A landscape with many valleys, sampled at points; each row gives a point and its height.
From any point a ball rolls to the lowest of the 2 points nearest to it. It stops when none of these is lower. Distance is the straight distance between rows; heights are no part of it.
K932: [ 15.7  30.9  22.0 -48.3 -18.2  -8.8  24.8  -2.1   8.7  20.3  10.9 -10.7
  24.5 -20.0 -19.6  13.7 -15.9 -12.8  -0.5  38.3  -3.3  21.3]  (h 325)
K292: [ -1.5 -19.3   1.2  23.3  20.2  37.5 -12.6 -25.8  13.9   3.1  19.7  -9.8
 -18.1 -29.2 -20.8   1.5  24.7  13.7   0.7  -9.9  23.4   6.7]  (h 231)
K97: [-10.7 -20.5  14.5 -15.4   1.6  28.6 -11.3 -17.9 -19.3  29.6 -21.6   4.0
 -11.8  -3.9  -9.7 -15.7 -34.8  24.7   1.2  13.3   4.9  -2.8]  (h 351)
K597: [ 13.8   3.2  24.7  15.7  12.6 -16.7   5.9 -14.6  18.9  -2.1   9.3  21.0
 -14.9  16.8 -12.3  27.4  11.4  -2.3  10.2 -36.1 -12.0  -8.0]  (h 498)
K890: [ 25.0 -23.1  30.7 -21.4  -7.1   6.3   3.1 -18.7 -29.3  -2.7   0.5   0.2
   1.0  13.7   0.3 -17.3  10.4 -13.0  15.4 -25.1  18.2  -0.4]  (h 486)
K171: [-10.7  26.0   1.9   7.1  -4.0 -17.9 -23.1  -8.2  58.9 -28.2  20.3  -1.9
  17.9  -9.6  -7.7 -30.8  -7.8  32.6 -40.0  10.1   6.0 -12.6]  (h 621)
K675: [ -7.4  25.5  -8.3  13.3  -9.0  -9.2  26.3  22.8  19.9  21.0  -1.5 -29.8
  33.2  -9.4 -34.8  22.8  -2.3   8.8 -46.7  38.7 -13.5  19.7]  (h 495)
K913: [-11.3 -17.8   6.8  -3.4 -10.9 -18.5 -21.7   8.2   0.8 -42.7  12.7   3.6
  17.8  -5.3   7.2  -2.4  10.3  -3.8 -34.8  35.3  19.2  -4.8]  (h 484)
K779: [-16.3   3.5  -8.0 -18.6 -27.4 -15.2 -10.6  33.4 -15.4 -12.6 -18.8 -27.6
  19.6  21.6   5.3  16.9   5.7 -17.9   1.7  42.4  23.2   5.5]  (h 362)
K187: [-13.6  37.9  19.3 -14.5 -26.4  -3.4   1.0  11.9  -3.1  -3.9 -20.6  18.0
  18.8  -2.2  -3.1  18.7 -12.6 -10.2  13.5 -13.6 -43.4   6.1]  (h 232)
K276: [-33.0  -7.0 -46.6  26.5 -15.3 -29.6  16.2  -8.0 -32.8 -10.5  22.0   9.3
 -27.2  -1.4   2.9   2.0  16.2   2.6  -6.6 -44.2   7.3  15.4]  (h 75)
K324: [  6.3   1.4   7.6   3.4 -21.1  -6.9  26.5 -26.9 -24.5 -11.1 -22.2  -9.0
  15.5  10.9  31.7  -8.7   8.6  -7.3  51.2 -44.6   5.0  14.4]  (h 426)
K170: [ -6.8 -13.1 -12.9   8.0  -0.2 -12.6  40.7  12.1  32.3 -27.4  -2.7  19.6
 -29.7 -15.5  -1.2 -13.1 -26.2   6.1 -14.2 -15.0  16.5  -2.5]  (h 626)
K466: [-10.7 -47.6   8.8  31.3   5.6  -6.6  -6.3  15.0  -9.7  -1.7  -3.5  -2.8
 -15.7   0.1 -13.8 -29.2  -1.0  -6.3 -30.4 -12.8  17.0  -8.7]  (h 528)
K578: [  3.7   1.2 -12.5  21.6  21.6  -8.5   6.2 -28.9 -20.9 -14.4  17.2  13.1
 -23.7  17.6   2.9  14.0  12.3   2.9   6.3 -56.3  -1.8  -7.0]  (h 481)
K123: [ -0.1  -8.7 -31.0  -0.3   6.1  -9.9  -1.3   6.7   3.4 -16.6  -2.6  39.9
  -7.4  -8.7  11.1   2.8  16.0 -12.2 -43.0 -15.3  -3.9  -7.8]  (h 500)
K945: [ -2.6 -19.8  42.9 -20.5  -9.0 -17.9  -7.0 -12.5  -9.2  -1.4 -18.6 -24.4
  -3.3 -24.1  23.7 -12.3  -3.7  -6.0  -8.2  16.3  21.9  21.7]  (h 389)
K775: [-34.6  12.0 -21.8 -19.6 -26.4  -3.4   3.2  -9.2 -39.9 -27.8  27.5  13.6
   7.5  -7.4   6.7 -26.4   8.2  -4.7  40.8 -12.3   7.2   7.4]  (h 435)
K870: [ -5.0 -22.0  -5.8  -1.1  -5.2  16.9   7.6  12.8  -6.1  31.8 -22.7   3.1
   2.7  11.0  11.4  24.6   2.4 -25.3 -14.3   3.1 -23.3   1.1]  (h 315)
K788: [ -2.9  15.0  19.8  20.5  22.7   0.4 -31.1  19.9   1.4 -20.1  31.0 -22.0
 -22.3 -21.2   6.9 -19.9   6.7  28.5   8.9  72.0  15.8   7.1]  (h 278)
K182: [ 10.4   2.4  26.1  11.2  -3.7  18.6  -4.6   0.9   0.7  -0.5  10.8 -11.8
  11.6 -15.1 -10.5  -4.3 -22.3 -17.1 -36.4 -13.1 -42.6 -22.3]  (h 547)
K906: [-28.6 -24.9 -32.1  22.7   2.5 -15.7  15.6 -17.2 -20.9  -6.7  15.6   1.0
 -25.7   7.8   8.7 -11.0  -0.4  17.1  16.9 -33.2  38.6   5.9]  (h 134)
K663: [  1.1 -33.0  27.8   6.7 -12.7 -14.7   3.2   6.8 -15.8 -23.3   1.0  -0.8
  -1.0  11.0 -20.0 -30.1  -1.6 -17.1  -3.7  -8.3  24.1  -5.3]  (h 510)
K164: [-34.5  -9.5 -12.1   6.0 -10.9 -17.5 -15.8  -9.4 -29.2 -29.3  -4.3  23.2
 -11.4  -7.5  17.3 -13.5  10.3 -17.3 -23.9 -18.2  -1.6  -4.1]  (h 485)
K220: [ -2.9  -4.2  11.8 -15.7   9.8  35.6  18.9  -0.9 -15.7  30.2 -30.3  -2.4
  -5.8  18.9  30.5  24.1  -3.9  -5.7   6.9  -0.1 -24.1   3.1]  (h 352)
K892: [ -2.6   7.8  12.1 -42.9 -19.9  -1.5 -13.0  -7.2 -14.2 -21.2   7.4  30.4
   6.0  -6.2 -18.9  -1.6   6.6 -12.3  -7.2  -3.9  -8.6  11.7]  (h 555)
K914: [ 19.4  16.6  22.1 -23.8 -13.3  -6.8   1.4 -13.6   8.0  25.1   0.7   1.2
  14.4 -23.7  -7.6  -5.8  -8.6  -8.4  29.8  15.4 -11.7  19.2]  (h 285)
K716: [ 30.1 -23.1  42.7   1.7  25.8   1.3   9.4   2.6  17.0  12.4  17.2   5.8
  -8.0  15.3  -2.6  24.8  17.6  -5.6  -1.8  -7.7 -23.2  13.4]  (h 516)
K227: [ -3.5  23.5  15.5  11.7   0.8   3.8  11.8   9.4  19.2 -29.2  22.3  10.4
  -6.9  -5.9 -18.4  24.8   7.5  -9.8 -12.0 -20.8 -11.5   5.3]  (h 515)
K365: [  0.7  -4.8  14.5 -15.5  10.4  31.4   1.0 -37.6 -23.2  -9.6 -10.8 -29.3
  -3.9   1.5  28.3  45.4  27.3 -10.3  15.5  -4.0 -12.2   7.8]  (h 65)
K737: [ -8.9   7.6   9.7   8.4 -21.9 -46.0 -10.4  -5.5  21.5   5.2 -25.4  -2.8
  29.0  -4.8  12.3   0.0  -2.4  -7.8 -24.1  31.8   8.7   7.1]  (h 439)
K926: [ -6.3  12.8  -5.0 -22.0 -14.6   6.7   7.2  -8.9  -8.5 -23.1  26.6  31.9
   5.0 -23.9   1.4  -1.3   4.0 -30.4  -1.4 -16.9   7.9  -9.7]  (h 542)
K538: [  8.2  -1.9 -37.3   1.1  20.1  27.3  -8.3   8.9  22.6   8.8  24.1  -8.4
 -13.9   1.6  -2.7   1.1  -0.6 -11.3  22.6 -20.5  15.7 -12.9]  (h 353)
K728: [ 46.4  -4.3  25.2 -22.1   9.4   3.8  21.8   2.9  16.4  20.0   2.5  21.8
   5.7  26.0  10.1  19.9   9.9   4.7  56.5 -17.6 -13.2  -1.4]  (h 543)
K124: [ 12.3 -12.6   3.1  46.8  14.1  -7.9  -1.7  18.1   8.8  -7.3  -9.5  -5.1
  -9.2  -4.9  -7.6 -16.8   4.0  -7.9 -30.7 -39.4 -13.2 -21.7]  (h 546)
K617: [  5.5  -1.6  -1.5  18.5   5.7 -15.8 -27.3  17.2 -28.3  19.9  13.5 -19.7
  14.6  12.0   3.8 -24.1  -1.8  16.7  -1.2  71.5  24.4  -9.1]  (h 157)
K769: [ -1.5 -16.4 -15.2 -11.6 -10.4   0.3  32.5   3.9  21.7   8.3  -7.8  27.6
  -3.2  21.6   6.1  -1.8 -12.2 -13.0  20.6  -7.1  23.5  -5.5]  (h 275)
K262: [-18.2 -14.2  -6.6 -13.8  -7.4   3.7  17.7  -6.7  15.2   9.7 -21.6  28.5
  -5.2  -5.8  17.3   2.8   7.1  -2.0   4.9  12.3  23.6  24.9]  (h 305)
K288: [  7.8  -1.3  -0.8 -31.1  -1.7 -14.9 -24.7   4.4 -14.5 -14.9 -28.3  -3.4
 -23.1  17.9  -8.9   4.2  24.3  -0.2  28.1  -5.8  -2.9  36.3]  (h 398)
K456: [ 14.9 -22.1  15.2 -15.0   6.6 -18.5 -15.0  19.9   7.8  -7.6 -26.4 -28.7
   4.7  16.3   6.3 -17.6 -20.9   8.3 -15.8  35.4  18.6  -6.0]  (h 381)
K381: [  0.5   3.3  12.8 -19.7 -20.5 -22.9  -5.1   1.3  28.9 -11.6 -23.1  -6.2
  27.0  11.1  24.3 -13.3 -19.3  -2.0  -8.3  34.7  19.5 -10.8]  (h 418)
K158: [ -4.7   8.4  11.5 -15.9 -43.8  -7.5  19.4   6.5 -12.2  19.6 -32.0  14.6
  37.9   9.8  -6.0   8.8 -18.1  -9.5  -6.2  28.6  -0.1  16.4]  (h 300)
K743: [ 33.8 -12.6  29.8 -18.1  23.9   4.2  -4.4   7.0  -7.0  36.6 -15.8 -29.6
 -16.0  12.8 -26.4   8.0  -7.4  17.6  12.9   6.0  -8.9  21.2]  (h 228)
K432: [  1.4  17.0  14.0   9.2  -0.6 -11.0 -26.9  -2.2 -11.2   1.9 -21.0 -26.9
   1.5   6.0  -0.2  29.6   4.9  -3.2 -20.4  -5.1 -41.7 -11.6]  (h 598)
K337: [ 14.3  25.5  -2.9  12.2  -1.7   0.6  32.8   5.6  -1.4  -8.3   7.9  38.1
 -10.5  21.0  13.8   7.4 -22.1 -12.2  15.8 -44.5 -19.4 -36.2]  (h 457)
K489: [-10.6   4.9 -23.1  28.9   5.5 -18.7 -28.8  31.1  11.1  13.5  22.1  -5.7
  15.3   8.3  21.8 -35.7  -1.6  -0.2  -3.0  48.8  11.3   0.9]  (h 90)
K994: [ -3.2 -11.6 -22.8  22.2  20.1  24.1  -9.4 -41.5   6.8  22.8  20.5 -18.3
 -13.3  -9.4  -1.2  -2.6   7.4  -2.4  28.6 -32.2   5.6  -4.9]  (h 304)
K92: [-23.1  10.5   0.7   1.7  13.8  14.1 -36.7  26.4   0.6  -0.1  21.8 -11.8
 -17.6 -43.1   0.9  -4.0  -5.7  14.9 -11.3  44.2   9.9   6.9]  (h 258)
K58: [  0.9  -6.1 -12.7  46.4   7.4  18.7 -11.7  11.3  22.9 -18.4  -6.0  -0.7
   8.2 -21.5 -25.6 -36.8  15.3  26.9 -43.0  12.5 -11.2  -8.8]  (h 599)
K474: [ 24.0 -11.1 -20.0  15.6  29.1  -0.9  -3.7 -16.6  35.8   1.6  -8.3   9.4
  -9.6  -3.4  27.6  13.4  14.2  10.4 -11.0 -17.5  10.8 -16.8]  (h 600)
K318: [  6.0  -8.9   0.4   6.6  22.1  -6.4  -0.4  30.8  47.0   5.0  -9.7 -19.9
  -5.4 -23.0 -20.3 -30.1  -0.5  16.4 -41.7   2.0 -25.6  20.6]  (h 572)
K610: [ 27.2  20.1 -17.9   1.2 -12.9  -1.5   3.6   6.7  23.5  21.0  29.1 -22.2
  43.1   8.0 -29.7  13.8  -3.6   3.1 -13.3  43.2  14.2 -13.6]  (h 459)
K188: [-32.7 -18.8 -10.3  34.4  -3.0   8.9  -5.6  27.3 -10.7  -2.7  27.9 -10.2
  -6.8  23.2 -25.4  -0.4   2.4 -10.0  13.0  24.1  44.1  -7.2]  (h 266)
K448: [ -0.3  13.1 -38.1  11.0  13.2  -5.1 -43.7  -0.6  -3.4  -7.2   0.5 -11.8
  -0.4  -9.5   6.5  -7.4  32.1 -14.5 -10.5 -13.2  -4.3 -10.1]  (h 629)
K963: [ 13.8   4.3  -6.8   4.3  -7.0  20.0 -15.4 -10.6  27.3  15.0  -7.4  12.3
  16.0  14.9 -16.2   1.1  -8.3   9.6   4.5  19.6  20.1 -26.1]  (h 395)
K166: [-13.0 -10.5 -14.4  24.9   8.2  -1.2  17.0   2.7  -5.8  21.8   5.5  14.2
  -7.3  15.7   8.1   9.3  -0.5 -22.6  -1.5 -33.3 -37.7  -5.4]  (h 345)
K82: [-41.8  14.0 -28.6  20.7 -10.5  -8.5 -46.6   1.5 -24.0  -1.2  -6.0  -0.4
  -8.2  -0.1   2.8   5.3  15.7   8.2   1.0  24.3   8.9  14.8]  (h 429)
K480: [  7.9  14.7  16.0 -21.5   0.2 -16.1  -5.2   8.7 -17.0 -11.6  15.9 -18.9
   2.1 -11.5 -34.8  -0.8  -5.7  17.0 -30.2  60.4   7.4  23.1]  (h 397)
K512: [-14.2 -23.6   7.8  -9.7  12.1  10.9   2.1  25.1 -18.0  31.3   3.4 -18.1
 -10.1  -5.0  -6.4  -7.1  -2.0   6.1  -5.9  54.5  28.8  18.7]  (h 235)
K390: [ -0.7  -8.6  31.6   8.2 -12.4  20.4  23.7 -20.7 -11.4  19.5 -33.2 -12.3
  10.6   8.0  25.4  22.8 -23.2  -2.7  19.1 -13.8 -10.9   8.0]  (h 316)
K696: [-17.2   4.5 -31.9  -4.2 -12.0   2.6  39.1   0.1   2.7 -26.7 -10.5  20.2
 -31.7  -3.1  28.6  -6.8 -37.2  17.9   6.1 -31.2  20.4 -10.3]  (h 618)
K35: [-16.5   7.2   3.4  27.6 -20.4 -23.8   8.2 -28.7 -18.9 -22.2 -15.1   2.3
   3.2   2.6  22.2 -12.3  -4.7  -8.1  28.1 -32.8  23.7  -8.5]  (h 451)
K320: [  6.0  19.8  -8.9  19.4  10.9  -5.8 -22.6  -6.0  35.1 -21.6  14.0   4.6
   8.1 -35.9 -10.6 -32.9   0.5  16.3 -37.1  -2.9 -15.9 -14.3]  (h 611)
K817: [-15.2  15.4  26.7   4.4  -0.3  -1.9  31.5  15.1  18.4 -19.1  11.1  34.5
  -0.7  -3.0   3.5  26.1   4.0  -7.8 -32.5 -12.4 -40.8  -6.6]  (h 519)
K449: [  2.4 -11.7   6.9   1.1  14.6  47.8  -2.3 -14.5  -3.3  14.2   7.3   6.3
  -1.9  -3.0 -13.0  23.5  15.2   4.5 -15.8   5.2   4.3  -1.3]  (h 281)
K239: [ 15.4  10.1  14.0  15.2  22.1  -9.4 -24.3  16.2 -37.7   4.1  42.4 -16.1
  -7.4   3.6  -8.2 -20.1   6.6  29.9 -10.8  79.9  21.8  20.9]  (h 215)
K553: [  0.1  16.4 -37.2  18.4  -4.8  -0.7  22.1 -22.9 -17.4  -9.8  20.2  39.9
 -13.2  21.4  -4.8  12.0  -8.2   2.7   9.6 -42.9  -3.9 -20.4]  (h 467)
K265: [-19.1 -26.0  16.2 -22.3   2.5   2.7  -0.8  22.8  -2.1   6.8  13.9 -11.3
   3.3 -10.0   5.9 -29.2  -8.7  -2.8 -26.9  46.9   8.7  20.8]  (h 283)
K676: [-33.0  16.9 -13.5 -11.7 -29.5  19.3  25.9 -36.7 -36.3   1.9   8.8  18.2
   6.4 -12.2  -4.2  -9.3   7.3 -16.0  26.3 -10.0 -13.1  13.6]  (h 458)
K491: [-12.7  11.0 -38.4 -18.7  -6.9 -16.6  12.7 -12.5 -34.7 -19.1   5.2   8.3
 -11.1   6.8  20.2 -14.0  -2.4 -14.7  28.9 -43.0  -5.6   0.5]  (h 416)
K715: [ 18.7   3.7  -2.3  -6.1  13.1   8.4 -16.2  -3.6  13.0   5.0 -23.4 -31.3
   4.3 -27.3  -6.9  22.5   3.3  27.5 -51.1  38.6  -0.1  -4.5]  (h 366)
K59: [ -2.3 -10.4 -14.5 -24.2  11.8  -1.1  -7.3 -29.2  -9.6 -22.3 -24.5  -6.5
 -18.7  15.0  18.9   9.3  19.1  14.4  26.5 -31.9 -13.0  25.7]  (h 431)
K558: [  1.7   1.8  -5.3  18.7   2.2   5.0  -4.6  23.3  40.5   1.6  -2.8 -19.4
  14.8 -22.1 -35.1 -42.0  10.6  52.6 -63.5   9.2 -38.3  11.3]  (h 585)
K778: [ -5.3   5.7   5.3   8.3   1.0   8.1  20.6 -17.5  19.6  53.8   2.9  10.5
  -4.9  -2.8   8.3  24.1  -5.1  -9.6  35.5   0.7  -7.3   5.7]  (h 282)
K79: [ 21.0 -17.9 -12.0   2.7  16.4  -3.6  35.6 -23.6   0.3  24.4  -5.5   2.3
 -19.2  15.9  41.4  -3.0  -7.3   5.7  39.0 -45.7   6.7  -6.1]  (h 570)
K759: [  6.4  -6.6  -9.1 -14.6  25.1   1.0  -7.7 -35.2  -3.5 -31.7  27.0  20.2
 -30.8   5.8  -6.2  -2.5  13.4  18.5  26.2 -47.2  14.9   1.2]  (h 499)
K400: [ -3.7 -10.9  12.1  14.1   9.8  28.1  -0.6  -9.3 -15.4 -10.1   0.4   8.0
   3.4 -12.7  18.9 -16.3 -23.1 -17.3 -19.5 -10.5  -5.2 -36.7]  (h 566)
K657: [ -7.0   6.4  16.7  16.8  15.7  16.3  18.0  29.2  14.4   0.5  24.8   9.3
  10.1 -13.4   1.8   4.3  -6.2   6.1 -45.9  -7.2 -64.3 -13.5]  (h 530)
K804: [ 31.2 -16.7  17.0 -11.3  14.8   9.9 -19.3  12.1  -6.8  16.5 -24.3 -13.6
 -16.8  18.0 -20.8 -16.3  -4.9   9.1   2.6 -14.9 -16.1  -6.5]  (h 149)
K441: [-25.2 -17.3 -31.1  -3.9   1.0  16.3   8.4   1.8 -12.4 -28.2 -11.4 -21.0
 -23.1  -5.0  26.0  -6.4 -24.0   9.8  13.5 -20.0  10.3 -21.5]  (h 603)
K117: [-22.9  -6.3 -23.0  -4.6   3.9  22.7 -19.2  -6.1 -31.9 -18.8 -16.9 -10.0
 -19.6  12.8  -3.0  11.0  18.9   7.7  -3.1 -23.8  -5.5  10.4]  (h 465)
K957: [-18.8  -3.5  12.2  -0.4   3.9  11.6 -25.3 -19.9 -34.8 -15.1   6.9 -15.3
 -16.9   2.8  -6.6 -18.7  13.0   7.6  29.5  14.3  26.7  32.7]  (h 277)
K637: [  3.1 -17.9 -32.9   2.9  16.8   1.5  11.0  -1.8  -4.2  -8.6   9.7  20.3
 -22.5  16.7   0.2 -41.3  -8.0  11.8  11.7 -28.9  28.7 -16.1]  (h 194)
K203: [-27.8   3.5  -9.2  23.9 -16.2 -22.3  -3.1   3.0  -9.6 -10.7 -21.1  20.0
  -1.1   6.8  -1.3  -5.0  -3.2  -5.6   1.9 -12.0  10.1  -8.5]  (h 469)
K216: [-10.2   4.1 -11.9   6.5  -5.1  -2.5  27.6   4.7   5.5 -18.5  32.1  11.6
 -10.1 -15.8  -9.3  23.7   2.1 -34.6  -2.7 -33.9   1.7  -4.5]  (h 529)
K176: [ 10.5  21.3  11.8  -5.1  -2.6  17.3  27.5  10.1  14.4   9.6   3.4  18.6
  18.4  14.7  25.3  -2.5 -24.1 -14.7   5.8 -14.4 -38.0 -44.0]  (h 442)
K608: [-17.4  17.1 -17.4  -6.4 -23.7  19.2  -4.7   6.3 -20.4   4.2 -19.9   3.9
   3.8   4.6  -3.2  29.9  -6.1 -21.0  10.9  -6.3 -35.4   2.1]  (h 273)
K80: [ 31.1   8.7  -3.8 -11.4  -1.1  -8.7   2.6  16.1  30.1  11.1  47.1 -18.9
  28.7   4.6 -42.2  -4.2  19.4   4.6 -41.8  26.7   4.6  11.5]  (h 441)
K767: [  0.0  38.7  22.8  11.1 -11.3 -15.6  -0.3   3.3   6.8   9.9  -8.8   4.9
   6.6   8.6 -12.9  22.4  -3.3  -9.8  46.0 -25.0 -39.8   7.3]  (h 190)
K946: [  3.3   1.4  -5.8 -15.6  12.9  -6.4  18.1  12.3  18.4 -15.3   6.4  46.6
  -5.0  -2.8  11.7   8.7  -6.5 -12.4 -35.3 -23.0 -34.3  -2.5]  (h 509)
K862: [ -7.7 -21.9 -14.4   4.0   2.2 -14.0   2.9  20.7  10.3   6.4  10.7  15.9
  -7.9  14.3   0.6 -32.0 -10.1   2.4  33.7   6.4  43.8  -6.9]  (h 239)
K477: [ 25.2  23.9  22.1  -3.6 -20.9 -24.0 -15.8  15.6 -13.0 -16.7 -14.6 -24.7
  16.9  15.1 -21.9  26.9  -6.2 -13.5 -16.7   3.7 -26.2  -5.1]  (h 584)
K300: [-26.8   6.7 -20.4 -18.4 -28.7 -12.7  10.5  18.9   7.7  12.4  -5.6  -4.8
  23.2   4.5 -10.3   6.7  -6.5 -21.2   8.5  38.6  12.3   4.9]  (h 330)
K674: [ 44.4  17.8   0.3  -2.4  25.9  12.8 -20.1  -8.7  15.6  -5.4   4.3 -21.9
  18.3 -13.3  -3.8  27.7  13.3  21.5 -39.1  28.0 -14.1 -15.5]  (h 407)
K46: [  4.5 -29.4 -18.5   2.8  25.2   8.4  25.6 -18.4  21.2   9.3 -14.0  -3.7
 -31.3  -6.2  43.6   3.4  -4.8  11.2   4.6 -29.3  14.8 -13.1]  (h 586)
K981: [  0.0   7.6   0.9  -4.5  -6.5 -31.8 -31.5   4.4  -1.0 -10.3   7.9 -15.6
  31.8 -14.7  14.2 -14.1  20.2 -24.8 -17.7  31.9  16.3  -7.3]  (h 461)
K316: [ -1.0  14.5  -8.1 -31.9   0.2  -3.2 -30.6   7.7 -19.9  -2.2 -22.2  -5.9
  -1.0   7.0 -11.4   3.0  -4.3  16.8  23.1  27.1   5.6  15.8]  (h 364)
K859: [  2.2  -6.7  26.4   8.9  10.8  40.7   3.5 -28.4 -11.2  -8.1   3.9  -1.0
   1.2  21.0   9.9  41.7  15.9  -6.8   2.7 -20.7  -6.4  -7.3]  (h 201)
K52: [ -6.4   3.6 -11.4 -12.3  -4.4  21.7  11.0 -24.2 -13.4 -48.9  16.9   9.7
 -15.6   0.5 -10.6  -1.3   6.6  12.7  37.8 -35.6  23.6 -13.7]  (h 518)
K550: [-25.2 -17.6   2.3   0.1 -11.3  17.6  -6.4  -1.7 -25.2  16.9   8.5 -10.0
 -10.6   7.9 -29.3   6.2   5.2   6.4  22.3  25.0  30.4  13.7]  (h 200)
K70: [ 17.7  11.1  12.8 -39.5  -8.7 -16.0  14.9  18.6  -4.4   2.4  -5.3 -26.2
   6.3 -16.4  -6.3  15.9  -1.1  -8.7 -11.2  51.0  11.4  27.6]  (h 361)
K755: [ 11.2  28.2   8.3   5.2  -1.9   3.8  -2.7 -12.1   6.6  52.4   4.5  -2.0
  14.5  -8.9 -18.4  12.2  -7.5  -9.4  14.6  12.5 -29.1   0.7]  (h 245)
K952: [  2.5  -6.2 -19.8  -6.1   0.4  33.0   8.6  -7.1  -5.4 -10.5 -11.9  -6.4
  -3.8  -1.9  29.4   7.0 -12.2 -19.6   1.3 -12.4  -1.0 -34.6]  (h 583)
K636: [ 33.5 -13.6  28.0 -29.9  19.9   4.8  18.1   2.7  20.5  31.1  24.4  38.6
   5.4  24.6   7.3  22.3  18.7  -6.8  13.1 -13.3 -21.4  -1.9]  (h 531)
K704: [ -0.8  28.2   8.6   1.3  -5.9 -13.1 -10.6  13.1  21.7   8.7 -14.4 -13.4
 -15.2  -7.1 -11.9  -0.4 -30.0   4.0  39.4 -14.6 -18.0   0.3]  (h 129)
K208: [-11.0 -17.2   0.6  20.5   5.6  14.5 -26.3  -1.3   0.1 -25.9  16.1 -14.6
 -26.5  -4.8 -11.8 -15.3  26.7  12.9   3.8   5.8  28.6   8.3]  (h 306)
K683: [ 12.4  27.5 -22.5 -12.7   5.1   8.7   7.7   2.0  12.8  35.1  13.2 -17.4
  28.8 -19.2 -35.3  22.0   5.6  18.0 -38.8  58.2   2.4  13.7]  (h 479)
K515: [ 19.8   2.5  -3.0 -25.3  -3.2 -13.1  -9.9  16.8  -8.8  -9.9  32.7 -10.4
  23.5   6.0 -49.1  -4.8   1.6  15.8 -30.1  30.0  -0.5   5.9]  (h 422)
K758: [  0.1   2.1   7.8 -20.2 -24.7  34.6   1.3 -15.4 -26.2  22.6 -29.8  18.1
  14.8  13.5 -13.4 -17.1 -18.2   9.6  23.3   1.6  -3.4  -6.4]  (h 309)
K567: [-16.2  10.5  -3.7  37.7  -0.3  -3.7 -36.8 -15.3   1.4  -4.5 -18.1 -14.8
   5.6 -14.6  -4.6  24.5  24.4  -7.6 -22.4 -10.5  -9.8  -6.0]  (h 614)
K929: [-10.3   9.1  -3.5  29.1   5.4 -18.7 -12.6  -5.3  16.3 -10.1  14.2  13.7
  -3.4 -45.7  16.0 -30.6 -12.7   1.4 -34.0 -28.7   0.6 -25.5]  (h 622)
K603: [-28.5  -9.3 -14.6  17.0   0.0 -12.1 -34.5  19.4 -16.7  -6.1 -19.2 -24.1
   0.2  23.3  10.9  14.9   5.9  11.2  -2.7  40.1  21.1  -1.0]  (h 401)
K584: [  8.4  16.2 -30.6  -1.3 -16.8 -13.7  26.5 -18.8 -33.8   2.3   6.9  30.5
   1.3  22.9  40.1   6.0   7.5  -5.5  50.8 -43.4 -22.6  -4.9]  (h 399)
K866: [  3.0 -34.3   4.5 -21.9   4.7  -4.6  -4.7  24.8   3.5   4.1 -21.9 -27.4
  -6.1 -10.5  20.1 -24.1 -11.0 -12.3  -3.3  12.6  12.3   6.8]  (h 336)
K156: [ 10.2 -24.0   7.3  25.9  24.9 -10.6  13.4  30.8  35.5  -0.1  -1.7 -14.5
  -0.1 -27.0   0.6 -12.1   8.2  -8.6 -41.9 -18.7 -27.5   2.3]  (h 560)
K261: [ 30.4  17.9  -0.8  -7.1  -7.3   3.3   6.9  -5.8  30.5   4.0  15.0  11.5
  35.5   7.7   2.9  -6.6 -17.2  -7.7  -1.3   4.1  -7.2 -41.1]  (h 423)
K872: [ 10.1  10.1  -5.3   3.5   4.9  -1.4 -27.3  14.4   3.1   4.8 -13.8  -5.7
 -15.9  -8.2 -15.8 -18.9 -21.7   7.5  12.8  -8.4 -12.3 -23.9]  (h 45)
K993: [-13.7 -31.7   2.8   3.9  -7.1 -32.1   8.0   5.3 -10.3   9.2   3.0  -3.3
  -7.9   6.1   3.1 -37.8  -4.0 -10.9  45.2 -15.9  39.1  21.8]  (h 276)
K787: [ -2.6  13.1  16.1  -4.3 -28.9  17.9  28.8   2.2  -7.2  18.4 -32.0  14.5
  26.0   2.9   9.1   6.7 -23.4  -6.3  32.7   7.8   5.2   4.4]  (h 265)
K846: [  8.6  21.6  14.1  -0.5  -6.6   6.6   2.1  14.0  21.0  -2.1  21.4 -24.7
  28.0 -12.9 -25.6  -3.1 -18.3 -15.1 -33.6   9.8 -23.8 -10.7]  (h 561)
K847: [ 35.8 -41.1   0.0 -11.1  17.8   2.3  -6.6  -1.4  38.8  -4.2   2.9   2.7
   0.1  -8.9   9.8  -9.7  17.5   1.0 -28.6   0.1  24.0  -4.9]  (h 617)
K801: [ -9.2  13.8   5.9  19.5  -0.7  10.4 -12.8  -7.9  10.6   5.6  -0.7  -6.0
  14.9 -13.1 -12.7  -0.8  -3.7   6.0  -5.6  42.4  29.9 -17.1]  (h 359)
K762: [-16.4   0.2  -8.8  -7.8   3.3  17.5   7.2 -39.4  14.0  32.0 -18.5  15.0
  -6.7 -12.5  21.5  14.9   9.6   6.4  28.3  -5.4   3.9  35.4]  (h 318)
K874: [ -5.5   3.8  -9.0   3.8  15.1 -10.7  46.2   4.8 -27.0  11.4  14.5   2.2
  -5.4  29.1  51.0  33.1   8.3  -2.9  49.7 -40.4 -19.1  -6.3]  (h 382)
K510: [ -9.2   6.6   7.7 -28.9 -31.7  -9.8  -3.8  13.7 -31.3  15.2 -27.0  14.9
   6.2   5.1 -15.3 -16.4 -19.8  12.0  13.1  40.5  17.6  26.4]  (h 328)
K721: [-17.0  -3.4 -21.7  25.3   6.0 -19.7  39.7  -0.7  -9.7  18.7  -4.7  22.3
 -11.6  26.4  29.4  30.8  -1.8 -20.5  21.1 -36.0  -9.5   2.3]  (h 363)
K236: [ 28.0   6.9  24.1  -0.7  30.0  13.4 -19.8  -2.7  27.2 -12.6 -16.3  -5.9
  -4.5   5.2 -22.2  18.8  12.1  30.0 -24.9   1.3 -24.1   5.2]  (h 446)
K74: [ 25.5  10.6  30.7 -25.6 -11.8 -21.4 -27.4  -1.2  -2.9 -29.6  -8.9  12.3
   3.6  11.0 -27.5  -0.1   6.5  -2.1 -11.3   1.5 -21.5   2.7]  (h 569)
K141: [ -9.1   3.0  -1.2   2.2   6.1  10.2 -25.7   7.5  24.8  10.8  -7.4 -11.1
  -0.7 -30.5   1.1   6.4   3.9  17.1 -16.8  29.5   9.9   7.7]  (h 312)
K719: [ 23.6   6.3  16.6 -15.0 -26.7   1.4  14.3 -10.8 -22.4 -10.3 -14.4  -7.8
  12.7   6.4  -2.3  -8.7  21.8  -7.5  44.8 -11.6  23.4  22.8]  (h 456)
K725: [ 31.0 -14.1  16.9  -1.8  33.8 -16.6   6.7   2.7   7.9  19.8  -3.5   2.2
 -15.5  26.1  23.0  -1.1  -2.4   1.7  47.6 -43.7 -10.3  -0.6]  (h 557)

Call two points neighbours if one is among the 2 nearest of the other. Go from one point of each pair to the other, from neighbour to neighbour, staying as low as possible. Name the highest point that can't be avoided.
K365 and K292: K449
K755 and K276: K762
K365 and K550: K208
K92 and K489: K788

Two balls start at each pair of points below. Name the first point that both come to, or write never.
K558 and K683: never
K657 and K929: K324
K567 and K58: never
